The views of a scene show one set of named points, each view turned or mirrored, shifted and resized as a whole, with a little noise and some points left out.

Scene 1
View 1
k221: 21 -16 26 13 1 10 6 -9 4 -5 12 -15 16 28 2 -11 3 5 -2 -16 -27
k63: 15 -7 31 10 -8 2 8 -2 -2 -9 15 -8 9 20 1 -6 -1 15 5 -11 -30
k417: 17 -10 33 11 -5 4 9 -6 0 -5 15 -11 14 28 1 -10 4 11 3 -13 -29
k637: -2 0 -1 2 -14 1 1 1 5 -22 0 -2 -10 -1 -1 -9 -22 3 -12 -1 -5
k228: -13 17 13 -4 -30 -8 9 0 2 -20 -1 10 -15 11 0 -18 -8 -1 -12 13 7
k49: -15 14 -1 -4 -28 -8 3 7 0 -29 -2 10 -23 -10 -1 -7 -27 6 -12 9 1
k901: 5 -5 11 5 -10 3 3 -2 4 -16 4 -6 -1 10 1 -9 -12 6 -8 -6 -14
k173: 19 -5 49 10 -10 1 15 -9 -2 2 18 -8 17 42 3 -14 20 11 7 -9 -29
k882: 19 -12 30 12 -4 5 7 -4 -1 -7 16 -11 13 20 2 -4 -1 16 5 -15 -34
k629: 14 -2 40 9 -12 0 11 -2 -4 -6 17 -5 10 26 2 -7 6 17 8 -8 -30
k191: -7 15 22 -3 -28 -7 11 -1 0 -16 3 9 -10 17 1 -16 -2 3 -7 10 -1
k876: -16 17 0 -5 -29 -7 4 3 3 -25 -5 11 -21 -1 -1 -14 -20 -1 -16 13 9
View 2
k637: 3 15 3 -17 -15 11 19 11 -3 -4 3 -6 -19 -1 3 14 6 -6 -14 -15 8
k228: 3 7 23 -18 7 3 14 7 -22 -8 11 -13 -13 2 21 9 11 6 -15 -16 3
k417: 5 -5 -8 -6 -16 4 40 19 7 10 23 -4 -16 -1 8 0 -6 14 19 14 1
k629: 11 -14 2 -4 -14 3 39 18 3 8 25 -4 -12 0 12 -4 -9 18 19 9 1
k191: 8 -2 22 -14 3 3 19 7 -18 -6 13 -11 -11 2 21 5 6 9 -7 -13 3
k876: 5 12 24 -20 2 7 8 5 -21 -13 2 -12 -15 2 16 12 14 -2 -25 -25 6
k49: 11 7 23 -16 -8 11 8 4 -17 -14 0 -7 -13 2 9 12 9 -4 -25 -32 11
k173: 5 -12 -1 -5 -6 0 43 19 1 12 31 -8 -13 0 19 -6 -7 23 26 20 -3
k882: 9 -7 -8 -5 -23 7 40 19 10 8 20 -2 -16 -1 2 -1 -10 11 17 8 4
k63: 10 -9 -2 -5 -19 6 37 17 6 6 20 -3 -14 -1 7 0 -8 13 15 5 3
View 3
k173: 3 8 9 0 5 55 54 -45 13 5 -4 -29 -13 34 -9 -32 -3 -5 -6 19 -41
k417: -1 14 2 2 10 42 42 -37 9 12 7 -24 -4 30 -2 -33 4 -2 -7 25 -27
k637: -6 15 -23 -11 10 -1 14 -12 4 14 11 7 10 9 -3 -21 11 14 -5 25 -1
k876: -6 1 -37 -27 -3 -12 13 -7 5 2 -11 26 8 -4 -13 -7 0 19 5 16 -5
k63: -7 12 -2 0 9 38 38 -32 5 12 8 -23 -3 25 2 -29 2 -4 0 29 -21
k882: -5 13 -1 3 11 37 37 -33 6 14 11 -23 -1 27 3 -32 5 -3 -2 29 -21
k191: -3 -2 -22 -21 -4 13 30 -21 9 -3 -15 11 -1 6 -15 -12 -5 11 4 14 -22
k901: -5 14 -15 -8 9 14 24 -20 5 13 8 -3 4 15 -3 -25 8 8 -4 25 -10
k221: 4 21 3 4 17 38 39 -36 9 17 14 -23 -3 33 -4 -37 11 2 -15 25 -23
k49: -13 3 -35 -21 -1 -9 10 -6 1 6 -2 19 12 -4 -4 -9 0 14 10 24 0
k228: -2 -1 -29 -25 -4 2 24 -15 9 -3 -16 20 2 0 -17 -9 -4 17 3 12 -17
View 4
k637: -5 2 -32 -19 -30 -5 2 -26 -4 20 -6 19 12 34 -29 7 14 14 -15 -17 7
k876: 4 -12 -48 8 -38 -9 -16 -42 -27 53 -31 9 2 40 1 28 44 7 -3 -44 11
k629: -13 -37 -18 -28 -9 -15 20 24 -24 -6 -7 19 3 -17 -14 -31 -14 -17 26 30 -8
k882: -16 -22 -14 -38 -11 -10 24 20 -9 -16 4 22 10 -9 -32 -32 -20 -7 13 32 -6
k49: -9 3 -38 -1 -48 -13 -8 -53 -24 37 -28 10 10 28 -14 17 41 2 6 -48 9
k417: -10 -34 -19 -33 -4 -8 22 30 -13 -7 3 23 5 -7 -20 -29 -22 -7 10 38 -4
k63: -15 -27 -18 -32 -14 -12 21 16 -15 -8 -2 20 8 -9 -25 -28 -14 -9 17 25 -5
k221: -5 -30 -21 -37 1 -5 21 31 -3 -7 10 24 5 6 -29 -25 -28 5 -6 40 -3
k901: -7 -12 -29 -23 -22 -7 8 -8 -8 11 -4 19 10 20 -26 -6 2 7 -5 -1 3
k191: 1 -34 -41 1 -22 -14 -2 -7 -36 38 -28 11 -5 12 7 6 24 -7 16 -11 3
k173: -6 -57 -21 -26 7 -13 24 50 -25 -5 -4 20 -5 -19 -3 -35 -26 -17 24 54 -9

Which points are out of place in each view (at most two, in the order of its rows)? Write - if all are in place.
view 1: k637
view 2: k191, k173
view 3: k882, k49
view 4: k876
